A landscape with many valleys, sampled at points; each row gives a point and its height.
From any point a ball takes the steepest step (drop divided by distance) to one of its 2 nearest points. It stops when none of these is lower. Distance is the straight distance between rows; heights are no part of it.
k_834 (h 5.10): [109 164 171 108  98 159 194 145 193 133 109 149 118 137 157  69 151 108
 120  94 150 152  54 103 100 123 104 180 143 106]
k_670 (h 3.31): [132 173  76  99 152 127  48 150 118 106  97 140 159 100 114 116  84 122
 159 127 125 126  84 114 149 142 143  85 121 185]
k_348 (h 2.47): [170 149 105 101 146 124  85 193 126 141 167 129 151 137  90 108  93 100
 143 179 137 132 118 136 122 132 134  85  96 146]
k_495 (h 3.47): [ 84  74  86 140 158 119  60 109 100 146 109 117 143 120 103 131  89 146
 126 118 106 111 157 106 158 100 146 104 139 165]
k_846 (h 5.59): [117 109 117 154 114 150  97  73 116  97  78 128 127 112 180 144 179 158
 116  56 138 106 139  55 156 125 136 145 195 130]
k_202 (h 4.17): [143 101 115 141 132 137 121 172 198 161 141 146  91 119 121  74  82 129
  92 133 127 164 101 104  99 119  84 134 100 146]
k_434 (h 4.90): [125 139 145 102 121 148 141  94 123 104 131 158 137 166 136 115 164 176
 147 112 127  91 217 147 157 114 119 175 143 107]
k_721 (h 6.03): [ 63 123 163 142 141 163 152  59 132 113 110 121 132 107 210 109 153 115
 127  64 105  84 127 112 127 110 142 143 152 106]
k_168 (h 6.46): [ 64 136 184 111 135 119 202  81 141 117 165 134 142 114 161 111 104 105
 130 112 109 104 129 174 101 129 126 145 122  97]
k_362 (h 2.84): [118 160 101  93 168 145  77 162 144 128 128 134 138 107 134  92  62 112
 167 122 105 134  96 130 133 130 142  99 105 159]
k_242 (h 4.34): [158 134 135 160 107  97 132 124 124 136  91 146  90 114  89 141 164 137
 110 149 157 130  73 126 131 145 112 110 137 140]
k_616 (h 5.12): [ 82 130 121 112 161 152 132 175 138 124 209  97 155 164 123 130  70  76
 121 198 148 125 127 160  80 116 156  91 109  98]
k_586 (h 2.87): [135  94  78 128 117 109  60 120 107 133  99 130 152 151  76 142 115 191
 116 142 133 140 209  97 168 110 120 138 157 155]
k_871 (h 6.87): [108 181 188  95 116 109 180  83 111 102 131 146 156 141 134 111 155 118
 143 123 143  68 122 167 141 143 139 136 150  98]
k_762 (h 4.46): [172 210 150 103  99 118 153 113 102 110 109 143 153 120 152 169 173  99
 146 109 140 109  89 151 151 168 143 134 140 147]
k_419 (h 3.81): [147 135 112 124 141 126 115 192 195 151 123 158 111 113 117  68  68 104
 115 140 136 146  71 103  99 139 106 109  93 151]
k_549 (h 3.93): [162 136 123 146 109 112 114 113 111 126 101 131 122 115 117 162 155 161
 124 128 132 130 136 133 147 137 110 144 136 153]
k_230 (h 4.48): [137  70 113 140 139 130 106 192 183 164 182 140 111 155  95  79  69 106
  86 171 143 151 129 109  86 118  94 110 115 117]
k_408 (h 4.70): [113  61  93 172 162 165  96 145 162 146 175 102 102 102 146 124  93 111
  93 142 100 172 136 114  73 101 120 109  97 126]
k_896 (h 5.74): [ 84 137 119 116 169 126  97 118  93 103 172  82 173  88 135 167 117  96
 167 153  97 123 134 159  99 127 179  90  81 134]
k_838 (h 4.64): [ 93 106 117  96 120 111 108  81  85 110 108 122 181 161 107 156 127 168
 145 122 122  93 227 133 175 117 151 152 164 132]
k_821 (h 3.97): [113 124 156 103 118  82 146 134 110 135 122 154 126 175  50  84 119 154
 148 165 167  92 148 145 173 125 129 110 133  93]
k_460 (h 4.69): [197 141 128 131 118 130 146 179 162 166 158 135 104 134 101 102 122 106
 112 153 138 165 117 137 122 133 119 123  90 133]
k_477 (h 3.68): [110 107 159 118 107  90 182 144 152 137 141 161 104 163  63  62 101 133
 132 150 171 119 143 148 155 120 120 114 122  65]
k_600 (h 4.33): [165 130 123 147 121 148 128 117 117 129 134 112 118 110 156 155 156 140
 126 107 100 142 147 141 144 123 112 155 115 143]
k_268 (h 3.45): [128 145 118 135 146  95 104 144 138 130 118 143 126  95 101 118  99 110
 134 159 131 114  68 131  99 143 131  76 102 150]
k_418 (h 1.81): [181 168 102 103 120  88  88 175 103 135 135 137 165 133  74 135 117 109
 151 175 152 123 120 134 144 141 141  81  98 169]
k_707 (h 2.69): [200 189 105 112  84  69 118 153  99 136  89 147 157 132  79 168 144 120
 135 154 169 141 113 121 163 170 141 104 130 171]
k_73 (h 4.16): [158 158 143 146 118 159 142 135 144 139  88 136  84 105 177 142 173 113
 119  96 116 157  40 120 105 151 112 152 138 142]
k_752 (h 4.88): [104 112 101 139 144 151 118 208 164 126 203 107 141 179 113 117  67  70
 101 201 161 125 123 133  65 117 131  86 118 101]
k_873 (h 3.90): [184 187 148 113  82 101 144 126  98 117  88 156 133 138 123 185 197 112
 132 117 172 125  84 127 151 186 140 129 172 126]
k_194 (h 3.89): [165  63 106 151 106 120 121 135  85 109 106 100 130 149 131 235 182 202
 124 138 137 156 232 122 134 128 117 171 152 106]
k_792 (h 4.42): [120  45 110 184 147 126 101 143 154 157 165 113  93  96 122 151 106 127
  87 178 112 148 111 118  53 120 104  99  87 123]
k_375 (h 5.44): [108 140 133 110 155 131 143 136 124 121 201  97 155 120 133 139 100  90
 134 162 112 136 131 172  92 118 153 104  93 117]
k_516 (h 2.94): [114 117 158 166 140 119 179  91 109 117 113 116 101  74 171 176 147 116
 126 121 103 124  62 156  83 160 118 115 113 115]
k_970 (h 4.11): [105  42 118 194 146 116 102 101 117 147 126 100  93  86 124 167 127 160
  99 159  95 128 115 122  84 118 108 110  97 129]
k_82 (h 3.22): [106  96  88 134 138 119  47 113 118 136  84 137 130 133  92 113  96 171
 110 117 126 120 143  92 169 109 120 118 162 172]
k_820 (h 5.42): [ 95 126 129 138 152 164 146 109 147 132 139  97 123  99 193  91 111 100
 147  55  78 132 146 106 129  96 150 137 110 137]
k_27 (h 5.78): [ 77 105 145 147 131 153 118  44 109  94  94 124 138 112 197 143 182 138
 124  58 133  77 142  79 150 120 155 140 183 115]
k_175 (h 3.94): [192 141  89 124 134 168  96 157 120 149 167 114 124 159 106 104 124 135
 108 160 129 169 159 124 140 104 117 138 119 149]
k_864 (h 3.37): [151  77 129 164 114 104 120 126  79 118 105  97 123 113 130 236 173 173
 121 133 125 139 165 136 133 143 103 152 128 131]
k_347 (h 4.30): [205 161 100 117 140 171 120 193 150 157 186 124 121 170 110  90 113 103
 103 170 143 177 131 134 121 112 124 123 106 134]
k_415 (h 4.23): [131 169 163  75 131 168 179 131 138 135 176 138 140 189 144  66 115 137
 149 119 118 130 187 160 150 109 116 184 128  91]
k_676 (h 4.68): [140 100 104 123 142 147  93 215 158 158 192 124 131 191  96  85  66  97
 100 200 152 127 130 122  95 117 117  93 130 106]
k_323 (h 6.25): [ 51 128 169 118 143 152 179  71 144 119 138 123 140 109 202 102 111 105
 134  79  93  96 140 151 119 118 135 152 129 102]
k_584 (h 4.24): [141 192 128 112 121 122 132 104 105 101 113 125 155  92 164 162 144 106
 156 109 109 111  90 154 134 150 147 117 123 157]
k_61 (h 5.97): [ 81 121  94 132 155 140  87 118  69  92 169  45 180 114 144 200 140  97
 153 167 111 131 154 134 108 111 204  93  95 143]
k_840 (h 6.66): [ 61 154 188  93 137  86 196  95 118 120 151 131 153 134 122 103  90  98
 148 136 130  80 101 174 129 142 150 110 137  91]
k_753 (h 4.96): [ 89  75 107 160 164 141 110 110 146 143 141 112 109  91 148 113  93 118
 115 113  86 144 129 118 103 104 132 111 101 137]
k_421 (h 4.14): [109 142 147  96 122 129 104 105 112 120 107 151 124 128 101  82 144 131
 116 124 138 133  42 101 120 132 126 119 191 131]
k_729 (h 5.46): [148 168 185 128  86 141 221 146 182 140 105 159  94 136 157 100 176  96
 127  96 159 139  77 132 118 148 115 170 125  89]
k_267 (h 4.20): [120 136 127  91 125 104 119 122 108 128 112 157 134 186  62 103 115 183
 149 151 146  99 176 136 173 124 117 140 156 128]
k_326 (h 4.76): [101 161 158  87 109 144 164 163 185 145 107 153 114 164 119  40  95 133
 129 108 155 145  59  99 130 119 103 156 157 115]
k_449 (h 3.27): [120 105 154 130  88  97 215 150 174 132 141 162 110 135  88  61 105  91
 118 135 176 146 120 144 148 132 115 125  96  62]
k_825 (h 3.34): [106 161 115  90 155 135 106 178 170 135 117 151 127 120 131  69  52 110
 150 127 130 136  45 108 119 139 126  99 119 144]
k_205 (h 4.41): [ 89 110 109  85 122 116 101 100 102 113  79 160 153 190  85 130 117 202
 144 125 141  89 212 125 183 123 139 155 193 131]
k_221 (h 4.75): [133  97 121 160 139 148 127  94  96 115 159  75 132 102 175 169 151 116
 135  91  85 130 169 121 140 108 145 131 116 134]
k_358 (h 3.85): [111 141 124 121 134 108  94 111 114 117 102 140 123 101  98 112 130 124
 116 143 136 130  35 108 105 142 133  84 155 152]
k_836 (h 5.11): [ 87  93 121 161 173 165 147  91 119 126 185  64 122 107 180 134 119  87
 138  79  76 137 172 117 112  94 173 113 112 123]
k_382 (h 3.33): [190 193 114 107  76  90 117 130 100 125  68 153 157 129 120 194 163 147
 124 130 165 137 125 111 155 180 139 136 180 150]
k_548 (h 5.15): [120 136 130 118 107 162 119  92 136  89  86 170 128 158 158 117 181 193
 130  82 140  89 195 109 159 105 120 173 166 112]
k_371 (h 3.76): [118 136 183 105 126 139 204 111 147 119 188 143 124 170 131  95 144 140
 137 130 130 115 200 177 119 114 117 169 128  67]
k_964 (h 5.09): [182 139 151 142 130 158 171 151 146 155 132 120  79 110 184 161 151 102
 128  93  98 165 106 158 113 144 100 167  93 129]
k_814 (h 2.81): [159  97 153 161 123  82 152 133  79 134 117 104 113 117 115 227 177 137
 131 150 131 129 122 158 123 155 107 134 109 129]
k_917 (h 5.38): [118 134 133 123 104 178 100  95 136  95  78 157 127 140 175 115 201 172
 120  67 152 109 138  72 154 115 125 169 186 121]
k_742 (h 4.32): [160 111  91 159  97 107  95 110 105 116  81 110 144  99 143 191 142 167
 117  98 126 143 173  89 161 139 130 140 160 148]
k_471 (h 4.63): [180 135 127 146 118  99 126 162 150 157 116 148  95 123  79 101 129 123
 113 154 155 138  95 123 137 134 112 111 105 143]
k_689 (h 3.58): [179 139  61 119 133 161  72 145  96 136 150 106 155 165 114 123 113 140
 118 135 123 168 183 103 171 103 139 131 134 162]
k_350 (h 5.50): [186 160 172 142 109 136 193 161 167 154 104 146  72 139 153 136 170 102
 125  96 134 151  89 149 126 156 108 169 108 113]
k_867 (h 3.71): [143 193  84 107 124 113  79 126 104  96  94 128 167  81 134 163 117 116
 159 114 121 133  85 122 141 153 156  97 131 185]
k_53 (h 4.47): [ 93 147 161 116 124 121 153 116 152 130 114 150 110 131 115  71 116 138
 116 123 138 120  84 125 121 124 109 135 152 115]
k_682 (h 2.51): [118 125 179 137 103  82 214 119 141 130 155 136 117 121 102 111 138 100
 130 147 150 120 126 166 126 133 127 121 104  72]
k_915 (h 3.78): [ 73  39  92 175 159 112  54 100 108 147 116 108 128  92 102 152 107 139
 110 154  98 109 138 103 101 104 142  96 108 154]
k_791 (h 4.58): [133 166 145  88 130 176 145 109 118 123 145 133 150 169 161  86 133 139
 148  94 103 112 196 141 174 105 122 185 130 117]
k_765 (h 4.62): [159 138 129 157 127 176 149 154 166 152  86 120  78  95 192 135 147 112
 124  78  94 177  71 118 111 132 104 164  99 149]
k_296 (h 2.97): [139 131 109 112 159 109  78 197 153 136 150 143 143 112  96 105  73  90
 159 176 126 112  90 126  91 148 133  67  92 134]
k_934 (h 3.54): [133 138 134 156 136 123 141 106 109 123  92 126  95  79 150 165 160 109
 119 122 115 142  26 131  89 165 127 102 135 142]
k_647 (h 3.23): [162 115  68 133 114 128  74 123 100 133 120 109 155 132 117 145 116 161
 122 111 116 154 195  91 175 114 136 135 141 164]
k_190 (h 3.25): [134 117 178 125 105 104 208 125 134 125 177 132 111 162  88 107 161 137
 137 154 155 121 189 174 127 116 125 140 113  60]
k_5 (h 4.31): [126  81 117 138 102 113 116  94 102  99 125 113 141 152 117 187 177 199
 130 139 128 115 234 129 140 113 126 160 150 118]
k_576 (h 4.60): [ 81  67 116 129 127 113 100  84  91 122 130 102 147 152  91 163 151 173
 125 146 121 108 223 133 146  98 141 152 146 130]
k_731 (h 2.04): [145 125 167 160 133  98 168 116  84 120 100 113 109 101 153 220 176 111
 136 124 125 113  85 168 115 169 112 129 117 122]
k_869 (h 5.20): [ 81 112 121 152 146 153 138 102 158 134 111 123 108  89 173  91  95 119
 119  81  86 143 101 111  99 110 121 132 114 135]

Call two points neighbours if one is among the 2 nearest of the other. Go from one point of each pair to the other, from neighbour to neighbour, staying as low as possible. Name the highest point that can't be avoided.
k_362 / k_682: k_350
k_586 / k_549: k_742
k_418 / k_362: k_762
k_682 / k_731: k_838

Write out the way that a ball takes from each point below.
k_840: k_168 k_323 k_721 k_27 k_846 k_917 k_548 k_434 k_791 k_415 k_371 k_190 k_682
k_676: k_230 k_202 k_419 k_825 k_362
k_838: k_205 k_267 k_821 k_477 k_449 k_682
k_350: k_964 k_765 k_73 k_934 k_516 k_731
k_576: k_5 k_194 k_864 k_814 k_731
